Points on a hilly landscape, in no order, each with its height.
A climber steps from a point to whichever of its 2 nearest points has the largest rise for the distance, and stops where none of them is higher. Distance is the straight distance between rows; heights are no part of it.
J540 h=16.1: [118  84 112 132 138 111  88 114 178  44  74  89 124  78  77 129 105  88
 136 108  86  87  83 130  94 114  81 137  98 101 109  87  93  61 119  49
  89  84 118  93  88  85 122 113  98 102  85  79 123 112 118]
J736 h=11.7: [141  88  85  96  63  38  86 114  99 106 105 140  96  80  63 114  68  81
  80  98  76  82 102  84  73 100 100 119 126  89  91  95  58  90 104 104
 112  79 122  64 121  92  80 114  70 137 110 143  78 123 133]
J563 h=23.6: [ 79 111  90 150 101 108  85  90  85  79 120  62  96  83 102  77 101 100
 112 117  93  97 115 112 101 113  75 102 124  97  95 127 116  87 112 113
 110 123  98 126  98  84 102 105 115  70 105 122  98 117  97]
J379 h=41.1: [ 75 108  94  23  69 128 116 130  60 126  76 115  69  96 101  88 123  79
  76  91  72 109 141 123  79 110 120  96  76  80 114  84  90  85  96  97
  92  96  70 127  84 129 100  85 111  92  63  84 127 107  95]
J917 h=29.6: [ 52  96 122 136 127 129 100  80 130  76  89  52 117 110  96  84 113 119
 122 103  98  87 108 130 107 107 123  96  94 108 101 121 129 101  95  86
  77  91  91 120  97  96  92  83 108  62 106  71 112  74  94]
J245 h=33.7: [112 118 100  70  87 122 105  83  77 124 132  95  97 100  97 115  71  75
 104 121 122 150  79  56 123 108  95 138  82  98  92  84  94 119  78 116
 114  91  69 138  94 152 109  87 123 119  75 117 121 106  61]
J580 h=56.1: [136 102  87 125 115  82 117  94  96  84 119 120  88 103  96 106  56 119
 101 137 125 149  99  75 113  93  97  83 106  76 100  91  98 121  86 184
 115 147 110 110 104  68 116 118 108 122  64 131  94  65  95]
J583 h=14.3: [ 50 101 100  60  70 108 130  75 112 113 128  77  97 146 101  80 108 120
  85 119 146 102  75  27  98  69 115  97 124  95 132  98  89 117  88 112
  73  89 105 101 124 118 107  72 140  63 102  81  99  65  97]
J153 h=18.4: [140 104 128 135 117 121  90 108 180  36 102  87 121  90  55 140  74  87
 107 124  92  97  69 118 104 121 100 130  78  79  87  88  97  97 113  89
  88  75  99  94  85  84 100 109  95 125 100  85 114 117  86]
J411 h=31.1: [ 88  86 117  69  90 101 111  86 101 131  59 134 114 124 100  99 126  83
  91  83  95  87 144 129 115  87 142  83  63 106  88  85 122 103 104  90
 107  81  59 109  77 139  81  77  94  92  77  80 114  80 105]
J200 h=25.8: [ 77 104 100 110  94 129  86 107  78 107  98  70 100 100  96  98  97 117
  95 110  83  78 145 132  87 115 100  79  94  99  99 114 110 102 102 114
  82 109  85 119  98  93  83  90  86  73 114  91  97  98  89]
J390 h=49.7: [117 106  90  79  93  74  92  89  65 137  60 143  94  99  98  89 107  92
 138  86  94 104 139 130 103 113  98  82  77 131  82  98 106 101  82  62
 108 106  76 109  98  87 116 106  59 119  92 112 100 107 108]
J247 h=9.8: [146 104 115  82  95 152 110 154 138  79  92  95  97  91  95 125  74  86
 103 104 109 108  59 105  73 112  74 122  70  56 106  98  92  95 108 104
  89  81 110  85  91  88 124 132  91 156  97  70 112 142  61]
J3 h=21.6: [ 50 106  98 124  99  62  90  70 115  90  92  78 130  97  65 100 113  95
 118 120  78  61 113 101 116  75 102 125 114 133 110  82 108  97 106  79
  91  76  98  85 106  95  84  81  99  28 135 130 103  85 142]
J752 h=43.9: [ 89  85  84 109  74  92 106 151  91 110 113 133 104  86 131  68 104  82
  84  89  85  72  97 118 106  51 116 104 116 117  90  93  94  73 126  88
 115  90 127  41 116  97  96  85  93  90 110 100  98 119 108]
J89 h=7.3: [ 71 113 122  70  45 184 104 164  98 127 111  94 108 123  78  95  84  86
 106 109  74  80 109 116  94  88 129 106  73 105 114  88  92  96 120 116
  81  71  84 121 101 114  91  80  88  76 116  91 140 135  54]
J890 h=23.9: [105  99 104 145 114  64  81  66 146  65 101  78 122  75  98  99 121  77
 104 107  85  79  81  92 112  97 101 133 114 141 101  94 124  87 108  63
 119 101 102  67 112 111  75  98 114  66 117 114  93  93 141]
J302 h=24.1: [102  99  83  90  77 126  53 171  84 104  65 118 121  83  87 125  63  84
  83  92  37  66 148 168  89 106 122  80  79  80 105 113  84  95 112  84
  97  68 102  83 105  89  88 121  54 115 118 111 120 149  97]
J932 h=33.9: [ 87 108  66 114 104  67  86 119  98  81 101  81 128  52  97 104 110  68
 109 108  69  66  89  98 108  90  74 136 114 117 115  97  85  69 112  46
 100  75 127  59 114  97 119 104 104  72 150  95 109 134 117]
J402 h=18.0: [ 56 108 120  68  78 121 120  70 101 110  99  49  98 132  95  91 105 116
  87  82 113  58  79  93  66 101 108  53  98 124 118 123 104  91  89  92
  42  78  91 107 107  93  87  86  96  78 135  61  86  88  82]
J926 h=34.6: [122  99 124 123 132  67  98  50 133  67 123  56 101 104  79 121  72 123
 102  96 125 121  75  76  99 137  81  88  97  76  94 126 103 102  87 120
  87 117  95 116  97  94  87 113 120 129 116 111  75  77 114]
J4 h=25.0: [105 101  93  68  92  93  96 124  87 124  88 153  73 110  84 101  85 110
  82  84 106 145 147 104  95 106 123  83  84  64  86  73  84 119  81 139
 121 123  95 129  96 115 105 109  72 125  49 131  97  78  99]
J297 h=20.7: [127  74 124  68 102 109  93  99 125 122  99 149  83 133 110 101 106 122
  79  73 120 118  97 120  90  97 148  60  67  85  55  98 121 108 110 123
 125 111  68 114  67 131  83 109  78 151  37  79  78  79  78]
J822 h=42.0: [ 58 119  93  72  60  81  98 104  72 110 100  88  92  94  75  93  83  82
 100 105  89  82 128  74  94  97 113 128 127 101 137  54  77  94  92 121
  90  91 114 135 109  99  92  76 110  48 105 130 106  88 125]
J900 h=52.8: [ 89 114  79  73  96 104 117  92  96  92  66  88 103 103 101 117  85 107
 117 101  87 121 112  84 127 117  90 115 104  85 115  88  90 134  82  68
 108  55 108  98 110 101 117 102  97 100 101  98 127 110 110]
J397 h=18.8: [134  90 116 101 112 145  98 135 134  95 104 127  92 113 102 115  93 119
  77  91 103 126  99 106 105  91 131  78  76  64  78  87 109 116 117 126
 117  89 103 103  85 112  83 112  77 135  58 110 110  96  84]
J757 h=31.4: [ 96 109  64  87 104  68 109  75  62 115  98  98  88  93 133  80 116  96
  94 105 101 144 110  50 114  99  80 106 135 102 100  85  90 115  83  97
 120 121 101  89 108  95 111  89 132  98  88 123 104  99 112]
J439 h=40.7: [ 91 100 115 105  56 101 101  67 138  97 159 104 113 105  79 100  99  64
  79 133 127  84  70  70 130  69 118 143  97 126  81  56 103  79 120 127
 116  80 100  99  88 125  88  75 110  78  81 126 121 107  92]
J799 h=11.9: [132 107 110  77 109 148 120 137 135  83  90 131  85 127  79 127  74  98
 108 123 126 127  78  87  93  80  73 119  69  75  97  69  77  97  92 139
  95  99 119 112  86  73 145 126  86 139  49  76 112 109  77]
J750 h=14.0: [164  91 105  99  86  47  71  89 101  94 123  99  86  84  72 112  72 105
  71  81  98  89  95  86  82 131 105  78 117  81  82 110  87 120  98 110
 107 105  94  71 108 105  64 125  87 142 117 140  49 102 116]
J286 h=31.5: [143 107 129 171 117  77  77  30 131  65 155  72 113  92  87 114  86  94
  97 115 121 118  57  94 129 113 125 103 103 104  73 127 125 106 111 122
 106 131  82 117  82  97  67  99 121 124  98 126  85  62 108]
J315 h=48.0: [ 50  98  95  63  79 122  99 107  78 100  70  81  73 107  80  85  90 120
  84 105  85 109 130  98  73 120 120  91 126  62 157  75  86 118  76 121
  85 101 117 157 107 100  81  93 109  48  80 111 133  68 121]
J33 h=22.6: [114  79 114  46 104 105  97 131 125 117  64 152  73 130  98 114  93 114
  63  77 106 113 115 118  61 110 133  69  77  53  98  72  93  85 100 152
 103 115 109 124  71 113 114 124  74 139  33  79  90  73  96]
J330 h=45.4: [101 107  92  99 124 154  96 135  65 111  83  83  75  96 134  94  81 151
  78  90  92  84 124 118  97 126  97  38 110  58 101 143 104 129  94 109
  85 103 113  75 122  90  84 109  78 109 129  91 101 100  80]
J473 h=29.2: [109  95  65 127 121  45  88  99  54 103 103  94  78  63 127  84 129 119
  79  95  88 129  93  75  94  95  70 115 146  93  93  99 101  93  91  84
 121 141 135  75 124  84 108 108 133  88 127 122  76 100 128]
J851 h=33.0: [ 66  89 116 141 116 130  89  77 167  71 101  69 128  94  88 101 129  88
 115 107  90  97  97 131 106  94 134 129  90 109 104  85 120  78 123  78
 109  91  82 128  60 115  82  77 125  70  73  86 121  78 103]
J574 h=25.3: [144  88 116 129  98  70  88  43 108  94 113  82 101 104 112  97 100 116
 104  61 118  88  94 107 129 117 106  44  68 129  73 151 112 160  86  82
  98 112  55  82 112 109  40 109  66 133 135 120  58  79 111]
J642 h=26.6: [ 89 111  66 117 116  79  95 126  52 107  85 101  87  69 110  95  92 121
  91 104  76 102 129  94  94 114  80  96 152  78 127 107  87 103  90 100
 106 123 146  81 136  64 113 113  96  75 128 140  97 101 130]
J421 h=7.5: [116 109  93  79 108 156 105 127 103 104  87 104 100 104 101 130  82 104
  95  86  95  86  74 104  73 114  83  86  85  88 116 116  81 101 111  85
  64  64 106  71 118 111 116 121  90 139 125  69  99 141  73]
J808 h=39.8: [122  94 111 160 122  90  87  81 122  83  99 113 116 101 104 110  98  90
 124  98  97 120 114 109 138  93  98  88  88 117  62 100 136 131 118  91
 125 110  85  81  96  91  90  98  80 109  94 115 102  97 111]
J727 h=19.2: [126  94  75  74  83  76  86  80  48 108 101  74  91  81 120 103  98  98
  70  83  84  98 130  94 113 142  87  81 122  99  77 128 103 158  91  74
 111 108  79  72 111 129  56  96 110 137 139 119  67 127 102]
J183 h=16.4: [151  82  99 122  93  79  68  78  88  72 122  70  97  59  90 111 102 101
  71  67  80  79 101 114 107 149 107  78 118  91  85 142 110 136 109  78
 110 111  96  52 123 109  26 118 104 139 135 134  65 111 121]
J959 h=42.1: [ 84 119 100  71  87  77 122  41  65 142 122  69  80 132 129  88  98 110
  97  95 120 121 108  66  90 102  89  72 112 100  93 119  91 128  76 116
  94 124  73 129 101 110  97  83 109  94 113  87  80  85  73]
J783 h=27.4: [ 98  87  97  85  96  97  99 108  90 110 109 121  77  95  90  91 112  80
  83 112 113 138 111  73  97 102 122 115 106  82  85  65  98  79  84 141
 117 137  78 149  66 136 100  87 104 117  36 114 107  77 103]
J305 h=12.3: [ 65  87 105  98  98 140  97 123 130  59  78  80  96  84  96  81 141  94
  83 108  77  97 101 100  76 109 109 153 116  78 125  82 101  68 110  85
 102 102 128 132  75 136 108  90 142  55  70  68 147  96 116]
J650 h=34.8: [ 81 111  76 102 117 148  87 161  96  89  87  99 120  77 116 108  96  97
 100 110  92  69  93 128  87  73  86 105 104  96 124 105  87  74 102  68
  88  78 141  64 140  86 111 114  99  79 124  77 136 125  81]
J184 h=29.9: [108  94  92  73  81  95 119 106  96 116 103 128  93  98 108 100 105  63
  81 134 115 159  96  61 108  84 112 144  97  92  93  46  86 101  87 103
 139  95  93 111  87 138 113  91 121 103  57 132 124  95 113]
J836 h=55.0: [ 81 104  95  95 100 142 121 128 103  95 106  88  77 114  93 101  69 143
  84 105  97 128 124  86  94 101 117  83 120  48 132  77  87 143  83 134
 107  83 132 116 116  93  78 106  90  84  62 107 121  67  90]
J798 h=42.3: [114  94  98 144 121  74 109  38 114  90 145 118 121 125 118  93  91 120
  99 101 129 126  74  53 149  67 113  72 100 121  79 109 124 136  86 114
 122 124  90  84 106 107  78  96 100 113  87 124  80  63 113]
J989 h=49.5: [ 73  96  80 117  65  59  94 113  72 137 106 145 107  77 108  77 113  77
  90 112  96  71 124 112  87  51 105 123 131 124  98  94  92  56 115 130
 124 110 120  80 110  90 100  84 105  55 101 137  88  88 113]
J559 h=13.3: [110 102  89  77 110 146 119 148  98 100  94 130  89 117 107 101  89 102
 114 112  98 142 107  77 117  72  81 116  86  95 100  77  92 111  95 122
 126  86 117  93 103  92 149 121  93 104  78  90 129 106  73]
J931 h=27.5: [138 120 114 103 136 158 108  97 127  89 111  89  96 120 118 113  77 120
 120 106 120 122  82 106 101 110  82  82  59  89  86 121 111 118  96 134
  90 111  76 135  89  92 127 113  89 141  78  56 115  99  62]
J581 h=39.5: [142 111 103  82  58 113 100  89  84 117 156  92  97 102 116 122  61  56
  88 110 119 113  64  63 130 101  85 127  87 112  79 101 100 120 104 103
 114  88  66 103  82 119  95  92 108 141 115 103  93 145  64]
J327 h=61.7: [ 75  92  92  47 112 115 111 115 106 101  63  85  76 117  96 117  84 151
  70  67  84  99 106 107  59 141  98  67 107  61 133 122  86 127  76  90
  74  85 119 101 111 103  87 126  84 129 103  62  82  95  91]
J206 h=43.4: [131 102 111 123 118  58  74  85  80 105  94 117  85  88 106  86 147  76
 129  77  90  63 104 161  95 117  98  85  64 153  63 141 105  50 121  90
  92 145  76 133  68  92 109 110  97 126 108  85  76  97  99]
J511 h=51.3: [108 106 112 119 106  94 119  88  96 107 156  97  99 126 109  94  69 124
  90 132 146 138  68  45 109  83  78  87 118  74  84 108 113 107 103 167
 103 131 124 114  96  81 131 119 121 127  83  95  76  72  90]
J178 h=21.1: [153  92 113 118 101 124  78  96 144  82 131 106 104  96  87 123  83 101
  79  90 101 116  99 113 105 125 124  92  70  86  80  98 126 135  98 123
 119  89  61  87  86 134  55 110  83 144  84 105  87 110  96]
J599 h=32.8: [ 94  94  95 136 112  73 105  66  96 116 139  99 101  96 148  67 134  99
 113  84 117  92  72  89 135  80  83  78 105 152  79 128 115 110 118  91
 118 130 100  65 109  98  88  98 119  92 133 104  68 101  98]
J78 h=55.7: [ 68  90  81 105 106  49 103 104  76 124  93 123  86  82 118  66 132 101
  93  99  98  82 123 124  77  76 102  91 128 121  93  92 102  56 110 120
  98 149 122 109  97  77 132  90 118  76  96 102  62  96 122]
J611 h=38.2: [ 81 116  98  36 111  99 125  89  69 124  74  92  69 110 100  94 108  94
 111  87 107 109  84  89  69 119  75  93  88 103 100 106  86  92  71 105
  81 108  92 148  64 113 139  85 112 117  87  48  96  95  69]
J293 h=35.1: [168 118  93 148 119  93  88 103  91  83 110 104 115  95 120 110 101  82
 143  99  99 107  93 118 134 112  68  90  85 134  79 117 111 110 111  74
 118 113  95  62 105  84 105 114  85 130 134 112  85 129  93]
J139 h=28.4: [156 103 131 163 119  51  74  41  99  76 138  57 105  97  77 113  86 118
 119  79 108  82  69 117 118 118 100  67  90 117  74 157 136 129 108 102
  91 129  79 105  99  74  62 113  94 131 140 121  71  82 115]
J627 h=67.1: [105 134  92 113  98  89  94  83 101  92  85 102 114  90  75 103 101  73
 147 126  86  93 120 109 129 111  84 147  85 127  99  89 102  86  95  75
 105  87  72 117  76 101 119  95  94  71 103 110 125 130 116]
J566 h=37.6: [ 88  92 128 109 142  81 106  39 130  92  78  47  88 113 103 113  96 136
 103  73 114  99  79  96  64 138  91  57  90  92  96 133 104 111  83  92
  69 107 101 126  86  98  91 109 121 130 116  59  63  72 104]
J514 h=30.7: [113 103 106  72  82 100  65 131  89 117  68 108 112  85  72 106 101  67
 109  75  59  59 142 170  74 122 125  82  69 109  96 130  81  73 116  64
  85  90  85 108  76  93  87  95  60 119 116  82  89 135  94]
J871 h=12.4: [ 71 105  99  69  74 149 134  87  99 115 123  64  92 133 131  87 115 112
  81  97 115 120  71  53 106  83  96 110 105 110 112 105 113 108  99  81
  92  83  86  91 102 140  96  68 133  81 108  82 113 105  71]
J104 h=8.9: [111  98  86  92  63  92  91 163 104  90  95 155  99  72  71 117  62  92
  63 104  65 101 107  97  90  96 109 122 120  64 115  77  78  93 121 100
 133  79 133  70 117 100  92 117  76 117  98 150 109 145 127]
J459 h=10.0: [ 29 106 105  76  61 140 113 123  97 102  72  80  95 124  83  85 119  92
  85  96  84  99 116 102 104  91 120 139  99  98 144  71  98  94 102  72
  95  75 116 125  97 141  87  80 132  50  77  96 146  89 103]
J594 h=7.6: [ 74 107 104  60  54 157 116 160  94  95  87 108  99 116  89 110  91  94
  96 103  68 102 111  75 108  81 113 124  96  85 134  64  83  97 115  95
 101  56 120  96 102 113 111  90 111  66  93 121 163 128  81]
J470 h=36.6: [ 92  87 124 121  87 122  94  98 162  80 110 101 119  97  86 103 119  60
  91 123 101  89  68  91 125  96 131 168  85 104  93  65 117  83 123 103
 110  75  88 103  66 120  97  88 109  91  78  97 134 102 104]
J690 h=30.8: [154 114  98 104 121 111 118 105  98  88 119 102 106  84 128 114  82  93
 122 132 118 130  78  95 115 115  48 102  81 101  77 107 117 108  95 103
 114 111  91 108  96  85 123 121 105 137 108  93 116 130  67]
J779 h=44.8: [153  90 113 122 106  89  96 109 121 107 125 156 110 121  95 111  79 104
 124  98 116  99  94 111 117  74 111  76  97 105  65 105 114 104 109 122
 109 106 103  67 104  78  99 119  57 132  89 121  85  88 100]
J271 h=16.0: [ 53  97 125  79  70  62 115  69 108 114 119  61  99 117  77  83 103 116
  65 100 138  70  85  68  63  88 104  97 126 110 119 105  80  88  83 111
  73  84 109 110 111  88  91  80 123  71 135  86  77  72 107]
J620 h=24.0: [ 63  96  80 102 131  93 107 112  54 122  58 109 126  95 103  95  84 129
 125  92  94  81 130 115  94  82  81  88 117  90 136 106  91  97  76  96
  92  98 129  88 144  53 118 109  67  58 126 103 104  90 113]
J895 h=14.1: [ 93  91  98 122 112 102  94 114 150  45 102  83 101  66  67 108 112  92
  85 120  79  96  80  98  79 140 101 148 126  88 113  73  87  70 117  80
 100  92 126 115  86 104 109 112 130  81  81  87 123 102 120]
J512 h=21.3: [119 111 130 130  92 135  75 111 143  73 114  70 116  95  64 119  55  99
 127 114 104  79  93 126 102 127 108 117  74  88 105 101  96  87 114 139
  88  87  90 128  85  80  95 102  83 105 102 115 120 115  73]
J368 h=30.2: [107 106  88 130 117  83  67 121 105  83 120  95 121  66 118 106 115  52
 113 103  86  39  66 135  92  79  82 126  88 155  97 122  91  49 120  44
  69  94 113  70  93  81 119 104 100 103 144  97  95 151  99]
J226 h=37.8: [ 73 105  94 105 109 116 126  63  75 123 100  83  82 124 142  69 133 144
  87  91 108 115 113  88  94 116 113  70  98  97  96 113 117 112 100  93
  87 116  72 104  89 109  89  74 138  85  97  66  84  78  88]
J484 h=36.1: [111 106  90 121  83  75 109  97  72 117 142 115 104  89 133  82 121  63
 114 108 113 104  82  77 129  57  70 122 111 157  80 102 100  78 127  99
 134 107 108  63 109  83 128  83 119  79 132 125  93 122  94]
J562 h=27.3: [132  69 119  99 105  87  98  89 121 114 108 147 115 110 111 102 134  75
  86  68 105  92 102 120 115  89 135  99  68 123  72  97 129 111 126  86
 124  78  55  74  78 137  68  84  88 126  73  90  84  97 101]
J664 h=21.7: [ 65 102  88  62 106  82 119 103  56 125  76  77  94 117 100  98  79 122
 111  94 113  92  87  76  75  94  87  85 136  81 163 116  80 123  63  86
  74  73 135  89 157  67 126 118  84  87 151  98  92  87 116]
J618 h=57.1: [ 74 103 118 113 119  70 107  99 108  99  96 108 112 117  71  99  97 137
 132 121 123  79 101 118  72  84  91  89 106 102 110 104  96  73  97 138
  82 119 120 121 118  42 129 108  85  91  86  97  86  56 115]
J39 h=53.0: [ 93  83  89  67 120  42  97 101  98 103  41 117  92  89  84 114 110  94
 100  79  93  93 107 119  61 115  85  85 105  96 120 117  73  78  71  63
  66  95 114 101 108  92 114 128 101 130 100  71  68  99 155]
J977 h=47.3: [ 77  74 107  84 135  70  99  92 134  94  47 106  93 111  88  97 139 114
  94  71  97  65  99 143  65 112 111  60  81  98 105 113  97  85  90  67
  75  98 105 103  88 100 102  98 100 105  85  48  65  94 119]
J314 h=15.2: [109 111  76 127  98 129 113 126  81 100 102 122 114 110 107 109  89 102
 130 133 109 105 119  91 133  74  73 113 106 106 108  85  98 117 110 109
 113 100 105  91 120  64 125 106  76  73 103 120 130 114  90]
J745 h=46.6: [ 93 112 107 109  96  78 127  53  83 117 138  78  93 129 117  78  71 142
 106 111 143 143  86  39 112  75 102  63 119 108  89 117 117 136  81 142
 111 119  87  98 119  83  90  97 112 108 103 113  73  53  81]
J873 h=37.5: [ 48 104  76  86  78 104 114 113  81  95  90  77 116  86  86  87 103  85
  89 112  78  87 102  88  83  91  95 127 132  94 147  87  78  86  94  73
  78  85 125  82 125  98 119  90 112  58 134 104 121 117 111]
J595 h=22.3: [123  99 103 121 106 105  99  47  82 105 111  65 109  99 114  97 105 119
  90  78 102 103 130  95 142 126 120  76  97 108  74 125 123 154  85  73
 116  96  63  74 107 125  34  81  96 103 121 132  92 105 106]
J883 h=38.0: [ 84  90 106 138 116  97 107  23 106 102 134 111 129 117 103  79 117  93
 132 110 124 111 100  68 159  60 118 117  92 141  82 102 132 113  98  98
 120 108  69  94 109 111  84  83 107  66 100 117  95  61 116]
J576 h=37.4: [137 104 105 114 123  85  50 109  97  94  79  93 106  64  79 110 105  87
 118  83  77  63 110 176  64 135  95  82  77 106  84 133  95  61 118  75
  66 131  96 114  65  91 103 121  90 134 118  78  79 123 110]
J375 h=30.6: [ 84 113  98 101 127 144 108 143  98  83  88  80 102  87 103  97  99 123
 118 106 106  89  92 112  79  97  67 114  97  87 128 102  97  68 109 102
  72  94 132 112 117  59 164 109 108  86  95  61 120 114  77]
J887 h=6.2: [ 92  90  98 112  92 119  93 180 115  85 101 128  96  68  97  91  83  92
  90 118  83  92 104 114  87  92 112 142 119  71 118  70  77  74 138 130
 109 102 149  88 111  87 102 106 101  83  82 114 123 121 105]
J689 h=41.9: [ 90  87 120  91 119  65  99  61 112  87  89  68  91 100 100 100 129 113
 101  57  99  67  91 137  69 139  90  71  85 118  95 142  86  71  94  55
  55 108  71 121  66 119  92 106 102 128 107  44  49  97  91]
J857 h=55.3: [109 124 109 104  69  87  91  43 100 100 119  98 124  90  85 110 100  44
 134 123  92  88  77  88 139 105  87 159  86 153  80 103  99  98 103  75
 110  83  51 113  96 116  91  75  97  69 131 123 118 115  94]
J560 h=52.2: [ 83  93 104 104 115 128 113  91  89  89  89  57  97 108 100 129  77 161
  88  90  99  93 106  94  72 147  86  62 120  60 127 140 103 136  74 101
  73  96 121  88 138  77  89 117  97 124 129  96  88  96  95]
J454 h=17.4: [ 99 107  82 122  96  68 102 117  81 109  97 145 120  78  93  84  98  84
 134 115  70 113 131  99 133  71  88 123 112 103 107  66 101  90 112  95
 134  94 119  74 114  71 122 100  73  58 103 152 128 111 119]
J162 h=29.7: [113  88 101 159 109  64  72 101  97  77 141 100  96  89 138  79 129 108
  86 108 106  95  94 103 123  79 109  88 133 114  65 109 132  96 115 116
 123 143 123  83  99 101  72 100 121  88 110 135  75  80 124]
J561 h=56.9: [103  92  97  80 107  81 106 103  97 105  59 144 101  91  92  99 120  73
 132  94  87  91 118 134 106  83  97 125  86 126  94  77  82  66  99  84
  96 108  95 122  73  88 143  97  83  92  71  90 117 111 103]
J172 h=10.1: [ 90 110 116  82  64 158 113 132  94 114 141  76  86 121 111  92  94  88
  81 110 121  89  73  84  92  95 100  96  82 107 105 113 102  93 107 124
  56  92  94 103  97 116 100  81 106  96 116  75 112 126  54]
J834 h=60.1: [113 105  82  76 131  60  99  94  88  85  65  97 100  81  87 126  79 117
 118  90  98 115  89  87  87 134  60 106 119  75 114  97  81 115  72  77
  93  90 125  90 125  79 131 134 106 120 114  89  94 107 121]
J67 h=39.7: [ 94  96  75  84  91  83 116 111  75 129  97 153 109 112 126  95 114  85
 128  88 105  95  83  88 110  43  84  86  98 131 105  87 104  90 109  96
 115  87 106  55 124  90 134  99  87  94 108 113  87 105 104]
J237 h=24.4: [123 117 128 145 104 136  89 122 117  80 144  89 114 118  91 113  65 111
 128 121 140  87  83 110 108  80  99  89  73  96  84 116 108 100 121 161
  90 116  86 127  89  60 120 113  86 119  93  99 111 110  59]
J761 h=35.7: [ 60  91 106  68  93 115  98 109  84 113  62 114  83 100  96  93 155  78
  88  76  79  84 155 143  81 125 129 103  71 101  89  84 104  69 115  77
 105 105  78 142  61 150  88  63 111  80  59  57 106  81 107]
J204 h=34.0: [ 73  96  87 106 125 102 106  88  52 106  84  87  96  94 147  55 136 137
  95 108  92 122 137  98 117 106  91  90 142  99 103 107 117 112  79  97
 117 116  95 101 104 103  96  80 136  60 118 111 108  92 119]
J998 h=26.5: [ 82  96 105 171  98  98  74 108  88  95 135  91  99  75 118  72 127  99
  83 125 113 102 118  97 102  92 124 104 122 101  89  95 126  82 125 146
 115 154 102 119  86 107  91  71 128  54  80 123 100  85  87]
J635 h=46.5: [104 112 125  94  73  93 110  66 105 112 136  97 114  99  96 105  99  60
  99 109 126  88  60  70 131  83  89 132  89 143  74 101 105  85 110  91
  88  85  71  99  84 119 111  70 122 110 114  93 101 129  85]
J631 h=4.6: [ 99  87  77 149 109 143  86 153 125  82 111 108 104  81 106  97 101 103
  86 136  86 117  95  86 116  74 100 152 131  74 117  49 106  85 127 134
 146 106 136  95 112  96 109 100 119  63  63 119 136  93  96]
J216 h=46.8: [ 96  91  97  43 113 124 128  88  95 107  47 102  84 131 109 123  80 125
  90  88  95 169 108  65 111 126 101 111 102  58 121  78  89 164  60  89
 112  67 100 119 105 120  87 104  86 115  78 101 125  81 112]
J659 h=26.7: [111  95 104 122 120  67  87  85 139  80 109  80 122  77 100 105 142  55
 114  99  97  68  56 116  99 110  86 135  96 155  86 107 103  63 127  23
  90  88  89  78  75 108 107  84 122  88 115  84 101 130 119]
J25 h=42.2: [ 98 105 106  49  90 110 117  75  89 127  71  89  62 112 101 109  92 113
  79  92 102 127 102  80  76 128 101  94  86  66 106  78  78 125  62 107
 104  98  80 144  91 136  95 108 114 118  75  82  97  83  99]
J386 h=43.8: [126  98  87 110 123 102 101  79  84 124  75 125 114 115 101 106  97 116
 122  89  84 122 138 116 128 104  99  70  82 110  83  90 113 144  89 102
 127  96  76  90  97 101  84  99  69 101 104 120 107  78  93]
J274 h=19.9: [ 55 107  92  46 105 119 137  84  79 111  70  63  97 128 109  89  89 123
 104  91 107  98  87  75  79 108  88  68 112  91 144 119  87 117  49 105
  57  80 102 109 121  87 113 104 105  74 113  58 116  99  97]
J378 h=23.8: [145  68 115 129  74  90  75  79 141  99 144 122 110  97 109 119  96  83
  72  85 132 110  79  95 129  83 138 119  83 100  55  88 124 124 120 109
 129  99  71  80  89 143  48  95 108 153  80 119  82  91 107]
J770 h=50.3: [ 93  95 116 109  90  54 109  88 121 118 106 149 116 131  81  82  89  97
 118 109 130  78  85  93 112  62 119  87  95 120  83  89  99  84 100 126
  95 106  96 102 120  64 119 102  48 105  91 125  73  52 119]
J956 h=34.3: [ 91 119 114  84 117 100 113  93 107  77  92  79  86  98  93 115 115 107
 110 114 100 109  74 101  71 118  71 116 104  94 125 109  95  67  93  97
  69 101 102 137  80  84 138 113 116 104  98  60 103  98 102]
J123 h=19.5: [ 59 112  84 114  88  78  94 109 114 100  71 127 134  98  80  72 118  74
 130 114  83  82 112 127 134  53 117 127 105 136 108  61 108  75 121  71
 101  82 108  73  99  93 107  87  78  39 108 124 123 109 127]
J712 h=39.6: [ 97  88  81  97 136 133  88 159  63  88  87  80 100  84 139 103 111 126
  81  96  74  96 109 121  82 111  71  82 120  77 123 125  93 102 100  82
  90 105 149  68 135  93 107 126 110  94 119  71 104 120  84]
J913 h=46.3: [ 91  87  92  32  62 106 121 116  79 136  71 138  74 119 108  94 115  89
  73  57  91 103 120 103  74  83 105  63  89  85 111 100  84 100  89 102
 102  87  91  94  93 131  99  98  87 124  80  71  81 101  89]
J804 h=52.1: [ 89  94  75  32  90  92 111 121  84 119  66 111  83 111 116 106 112  98
  85  68  89 102  93  96  56 100 101  68 114  80 130 114  66 107  88  60
  89  61 123  65 118 102  86 108  88 118 118  76  78 123 103]
J110 h=63.1: [122  99  94 113 110 120 118 106 100 103 121 105 104 110 104 110  78 133
  91 114 115 154 110  66 124  95 102 103 117  67 105  79 124 146  83 123
 130 113 118  96 113  95  98 108 101 102  87 137 120  78 102]
J568 h=49.2: [103 115  93 102 102  51  90  91  52 126  93 121  64  99 118  76 139  97
 108  91 110  82 102 133  61 100  90  66  91 151  80 124  91  55 106 118
  94 160 100 120  85  95 126  96 103 114 112  87  61  96  86]

For each start below, name the point where the climber stops.
J247 | J110
J887 | J834
J659 | J110
J895 | J627
J563 | J78
J139 | J834
J178 | J327
J200 | J627
J297 | J627
